A landscape with many valleys, sampled at points; each row gives a point and its height.
A ball rolls from a point to the lowest of its 2 nearest points, and stops where none of them is lower. Distance is the straight distance between rows; heights are no part of it.
K_773: [ -9   7 -21 -17   3 -10 -19  -9   0  17 -19  31 -22 -10   8  20  39  12
  25 -24 -10   1 -13 -14   2]  height 2.46
K_509: [  2  -3   0 -15   9  -6  -5 -26  -4  11   6   9  -4  -4  -2   5  -1   7
  16  -4 -11 -15  -7  -8 -10]  height 2.64
K_895: [ 40 -15  24 -24 -11  14  21  -1 -13   0  20   3  -6   8 -41   8 -13  -4
  -5  42  20 -40   0  11 -10]  height 4.03
K_900: [ 10 -10  14 -36 -10  -5  -6 -18  10  -1   8  -8 -19  18   9  23  26 -13
   5 -16  -8 -55  -5  14   1]  height 7.02
K_420: [ 10   5   5  21  -1   0  23  12 -23 -20  14   6   2  -2 -17 -13 -24  10
 -17  36   6  46  -6 -16   5]  height 6.00
K_532: [ 10 -15  30 -14 -16   6   9  16  25  -3  -8 -25  13  21  -9   5  -4 -28
  -1  -6  23 -33  17  13   8]  height 1.39
K_336: [ 19  -2  17  -6 -24   7  23  21  17  -2   3 -17  12  10 -15  12   4 -30
  -9  -7  14 -30   4  13  15]  height 2.22
K_873: [  8   7  10   1   5   5  26  -7  -6  11  16  16  10  -1 -12   5 -13 -14
  10  10 -13 -17 -11   2  -5]  height 3.90
K_890: [ -4   2  -2  -8 -14  17  -5  -6  36  13 -16 -24  -1   4  46  13  22   2
  -3 -43   3 -32   7  14   8]  height 6.59
K_717: [ -5 -13  -5   0  16  20 -29 -19 -13  16  -9  10  -7 -15   7 -15 -19  30
  -3  19   6  23  -3 -14  -6]  height 4.37
K_813: [-13   4  -8 -27  -5  -6   3 -10  12  -6   0  -3 -14  -1  13  25  52  -6
   5 -34 -18 -36   6 -16  15]  height 2.51
K_729: [-11 -23   1   8  27 -16   8  -3 -19 -13  20  26   2  -7  -8  -6   9 -18
  -1  14 -26   4  -5  -6  -8]  height 7.42
K_904: [-12  15 -12  12  -6  -2 -23   8   1   2 -21   1  -3  -5  18  -8  -2   8
   7 -20   8  35   0  -2   1]  height 5.91
K_76: [  5 -34  17 -21   6 -23 -13 -12   4 -17  -2 -10  -2  15  -8  -3  11 -17
  -2  -8   6 -25   9  10  -8]  height 5.25
K_826: [ -9  15  -3  12 -15  15  -6   5  23  14 -19 -18   6  -1  40   0   5  -5
  -1 -34   3 -11   6  17   7]  height 6.44
K_277: [  3  24   4  23 -15   5  18  30 -11 -13   6  -2  11   1  -3  -5 -16 -15
 -12   2   2  31  -3   1  11]  height 6.48
K_22: [ 17   0 -10  14  -3   0  -5  -5 -13  14   3   0   0  -1 -10  -9 -24  17
  -7  25  10  30 -11   6  -9]  height 5.16
K_863: [ -9   2 -11 -17  13  -6 -16 -24  -3  16  -9  25 -12 -10   7   6  14  16
  24 -12 -11   1  -9 -15  -8]  height 1.75
K_60: [-28 -16   1  -1  14 -23  -5 -11   2 -15 -17   5  -5   2  33  -9  23 -20
   0 -34 -18 -12  16   5  -6]  height 5.96
K_508: [ -7  11   5  31  10  13  24  16 -20 -27  16   3   6   5 -16 -22 -43  23
 -22  50   1  44   1  -4  -2]  height 5.69
K_370: [ 18   5   0  24  -1   8  23  12 -15  -2   6  -5  11   7 -16 -18 -45   4
 -21  42  10  23  -2  20 -13]  height 5.22
K_28: [ -1  10   3  -6   9   2  12 -12  -8   9  10  13   6  -9 -11   4 -10   5
  16   6  -9   0  -5 -17  -3]  height 3.33
K_630: [-11  15   3  17   5  -1   1  -1   6   5  -6  -3  15   2  12 -13 -25  -5
  10  -8  -4   6   2  16 -10]  height 6.80
K_46: [  9  26 -24  18 -24  12  10  26  16  22   0  -4   9  -5   3  17  23  -6
 -10 -19  -1   0 -18  12  21]  height 2.36
K_121: [-21  25 -15  19 -11  10 -10  15  24  17 -25   1   4  -5  34   4  15   6
   7 -37  -2  10  -5  14  12]  height 6.27
K_533: [ 22   2   2  -6   0  13   4 -12   1  16   2 -20   9   0 -11  -6 -38  13
   5  25  17  -5  10  -2 -20]  height 2.69
K_788: [  5 -44  18 -27  13 -12 -15 -18  -2 -18   6 -11  -3  10 -20  -6   0  -3
  -5  11  10 -28  10   3 -11]  height 4.88
K_441: [ -4   2 -17  11   4 -40   7   9  -6 -18   3   6   1   1  -9   1  15 -11
   7 -10 -13  23  -5  -2  -6]  height 4.94
K_919: [-15   4   7  29  16   1   9  12 -16 -10  12  16  12  -2   1 -18 -22 -12
  -5  15 -14  26  -5   8  -4]  height 6.98
K_737: [ -5 -32  -4  -7  23  -8 -20 -24 -12 -11   8  -3  -5 -10 -13 -15  -9  21
 -10  17  -4   1   4 -11 -12]  height 3.87
K_927: [-27  11   3  29  18   5   1  10 -18 -28  12   4   2   0 -10 -27 -37  24
 -13  36  -4  45   8  -6  -1]  height 5.39
K_238: [-13   5 -18 -21  -2 -11  -9 -11   8   8 -10  14 -17  -6  18  19  46   2
  16 -35 -18 -17  -5 -11   6]  height 1.69
K_614: [ 18  26 -14  -7 -14  14   2  -3  17  29 -10 -18   8  -2   8   7 -20   9
  15  -4  14  -5   4   1 -10]  height 3.61
K_949: [  9  24   5  24 -11   5  32  29 -18 -20  12   5   7   5 -12  -9 -26  -3
 -14  23   3  44  -7  -7   7]  height 6.24
K_507: [ 11   0   2 -35 -18   6 -11 -17  18   7   4 -17 -18  10  19  28  32  -1
   3 -28  -1 -49  -3   8   6]  height 6.87
K_864: [ 14   2  17   9   0   2  37  10  -4  -5  14  12  16   3 -20   1 -18 -21
   0  14  -3 -12  -8   8  -6]  height 4.36
K_637: [ 28 -26  35 -26  -9   5  15   5  -7 -11  15   5  -3  13 -40   9  -2 -19
  -3  24  19 -39  -2  10  -2]  height 3.56
K_815: [ 19  13  -5   6 -26   6  20  18  14   9   8 -12   9  -1  -6  19  17 -21
 -11 -15   3 -21  -9  14  17]  height 2.85
K_792: [ 25   0  12  11  -6   8  30  12  -8   1   6  -3  16   6 -20  -8 -33 -17
 -13  27  11  -4   1  19  -8]  height 4.80
K_898: [-36  23  -2  13   7 -21  -7  14   2 -34 -13 -10   3   1  16 -21  -1  -3
   8 -22  -2  24  27  -3  -3]  height 5.28
K_290: [-10   0 -10  -3   1 -15 -17  -3  -2  -9 -14  -2  -3  -8  13  -8  13   2
   5 -23  -1  16   8 -12  -2]  height 5.62
K_796: [-18   9 -11  15 -10 -18   7  17  26 -13  -9 -17   7   1  17   6  37  -9
  -3 -42  -9  -9  10   6  16]  height 4.12
K_940: [ 17  11  -5 -15 -17   4   0  -8  15  16   3 -15   0  -2   3  15   6   1
  12 -17   7 -22  -2   1   0]  height 3.09
K_881: [-12  19   4  21  -1   5   7  19 -11  -3   5  13  10  -5   6  -7  -6 -17
  -1  -4 -12  28  -4  -6  12]  height 6.71
K_500: [ -6   9   6  11  -7   2  -3   0  16   5 -12 -16  11   4  23  -7  -9 -12
   5 -25   1  -8   8  18  -2]  height 6.60
K_686: [ 30  13   6 -25 -25  13  11  -2  10  12  13 -20  -3   1 -15  23   4  -4
   9  -1  12 -38   2  -6   5]  height 3.58
K_554: [ 33 -15  11  -8  -6   9   9 -10 -17   8  18   2  -4  -1 -24   1 -14  -4
 -10  29   8 -17 -10   8  -7]  height 4.50
K_81: [  4  -3  -5  -2   0  18 -27 -10 -14  25 -14  15  -9 -11  10  -4  -5  14
   0   5   8  24 -12 -10   3]  height 3.96
K_179: [-17  23  -4  27  13  12  -5  16 -15   8 -11  29  -2   1   0 -11 -26  18
   6  28  -4  56 -13  -7   4]  height 8.25
K_220: [ -6  -7 -11   1   9 -31  -9  -5 -11 -16  -3   1  -2  -5  -6 -11   8   0
   2  -7  -4  23   5  -7 -11]  height 5.30
K_800: [ -1  20 -20  13 -18  20 -11  26   9  29 -16  15  -2  -8  10  20  26  -2
  -3 -19   1  17 -20  -1  28]  height 2.90
K_150: [ -5  -1 -12  14  23  -3   1  -8 -15  13   4  33  -6  -8 -19   1 -10  31
  11  37 -10  35 -20 -16  -5]  height 7.97
K_253: [  4  16 -15 -10 -16   0  -2  -3  12  16   1   0  -5  -7   4  23  30   5
  11 -26  -5 -15 -10  -6  12]  height 2.52
K_779: [-40  32 -13  19  -4 -14 -13  26   7 -28 -22  -4  -5  -4  29 -13  18  -2
   4 -35  -4  31  21  -1   9]  height 4.92
K_519: [ 18 -14  14 -25  -3   3  -7 -25  -4  10  12   0 -12  14   2  13   5 -13
   2  -1  -6 -44 -11  22  -7]  height 7.21
K_885: [-17   1   7  -1  -3 -12  11   2  28 -11 -11 -19   5   6  17   9  30 -13
   5 -38  -9 -30  18   0  13]  height 3.70
K_319: [ 17 -18  11 -15   7  20  -9 -13   4   4   8 -27   6   1 -11 -10 -35  16
  -1  32  25 -13  17 -11 -18]  height 1.97
K_989: [ 29  -8  -5   2  -4   3  -3 -13 -18  18  13   3  -6  -6 -17  -4 -16   9
  -9  27   7   9 -15   5  -7]  height 4.87
K_16: [  7 -29   9  -3  16  12 -14 -12  -1 -10  11 -25   4  -3 -18 -17 -33  27
 -13  39  20  -1  17 -16 -13]  height 2.70
K_854: [  5   6  -8   0 -12  14 -17   2  -8  23 -11  13  -6  -9  12   8  11  -6
  -3 -12   2  13 -16  -5  15]  height 3.45
K_764: [ -9   7 -18  14  -8 -35   4  15  11 -16  -5  -6   4   2   4   3  30 -15
   3 -28  -9   9  -1   5   4]  height 4.52
K_722: [ -6 -39  -1 -23  26 -17 -20 -28 -10 -17   5  -2 -10  -2 -14 -10   6  12
  -3   9  -5 -19  10  -6 -17]  height 4.38
K_412: [  4  -7  -8  -2  13  -8  -6 -13 -25   9  14  34 -14 -13 -18   4  10  12
   6  23 -13  18 -18 -18  -1]  height 7.81
K_954: [ -4 -33  -1  -1  23   4 -11 -20  -8 -13  16 -10  -2 -14 -25 -12 -20  36
 -16  39   4  -1   8 -19  -9]  height 3.32
K_72: [-29   2  -4  23  26   6 -13  -2 -17 -14   1  11  -2 -10  -5 -24 -25  35
  -7  32  -5  46   5 -17  -3]  height 5.06
K_667: [ -8  18  -9  16  10  -5   8   8 -13   1   1  24  -1  -1 -10  -2 -13  17
  11  21  -5  50 -15 -19   2]  height 8.12
K_804: [-22  21 -12  15  -3  11 -20  15   9  12 -30  16  -1  -6  31  -1   8   6
  12 -28   0  26  -7   3  11]  height 6.12
K_390: [ 21 -39  40 -36  -7  11   1   7   5  -5   4  -4  -1  27 -29   7  -3 -24
  -8  22  29 -40   7  17   3]  height 2.95
K_376: [ 25  10   0  -4 -10   5   8  -1  12  19  -4 -25  13   7  -4   0 -30   1
   8  10  20 -11   9  12 -17]  height 3.22
K_157: [  4   0 -11 -21 -19  16 -15  -8  30  11  -8 -21 -10   2  38  22  39   6
  -6 -42   5 -34  -1   5  13]  height 6.70
K_934: [-21 -13   7  20  25 -12   4   7 -14 -17  13  16  10  -3  -1 -17  -8 -17
  -4   7 -22  13   0   2  -6]  height 7.20
K_634: [ -8 -26   8 -11   6 -28  -5  -7   3 -19  -8  -7  -2   9   7  -3  22 -24
  -2 -23  -6 -19  12   6  -2]  height 5.60
K_54: [-38  17 -19  16  -1 -15   0  24  14 -17 -21  -2  -2  -7  29   0  44  -9
  -1 -43 -17  10  18  -6  15]  height 4.53
K_231: [-14  -9  -6  14  24  16 -17 -15 -12   6   1   6   1 -15  -4 -18 -28  38
  -7  34   0  27   0 -13  -5]  height 4.70
K_468: [-20  -4   2 -23  -1  -9  12  -9  29 -13 -10 -15 -10  10  23  22  52  -9
   0 -40 -16 -47  20  -8  15]  height 3.14
K_743: [  0 -11   1  -9  16  -7   2 -13 -27   2  25  34 -13  -9 -12   9  19  -8
   7  15 -25  -6 -14 -13  -2]  height 7.64
K_302: [ 15 -26  36 -33  -9  15   0   4  18   1  -3 -19   4  25  -8   8  -7 -27
  -4   5  26 -40  14  10   4]  height 2.21
K_658: [ 17  17 -12  21  -7   3   8  10 -11  11  -4  -5   6   6  -6 -11 -37  10
  -9  26  11  37  -7  17 -11]  height 5.42

For each start below, name the point where the ball stops.
K_370: K_863
K_54: K_238
K_150: K_46
K_290: K_238
K_658: K_532
K_881: K_46
K_231: K_46
K_788: K_319

Call two points neighbours if one is among the 2 nearest of the other. Go from one point of each pair to the other, from neighbour to neighbour, staying as low as possible. Name the highest point that can't be avoided.
K_532, K_319: K_614
K_863, K_238: K_773
K_532, K_863: K_686
K_532, K_46: K_815
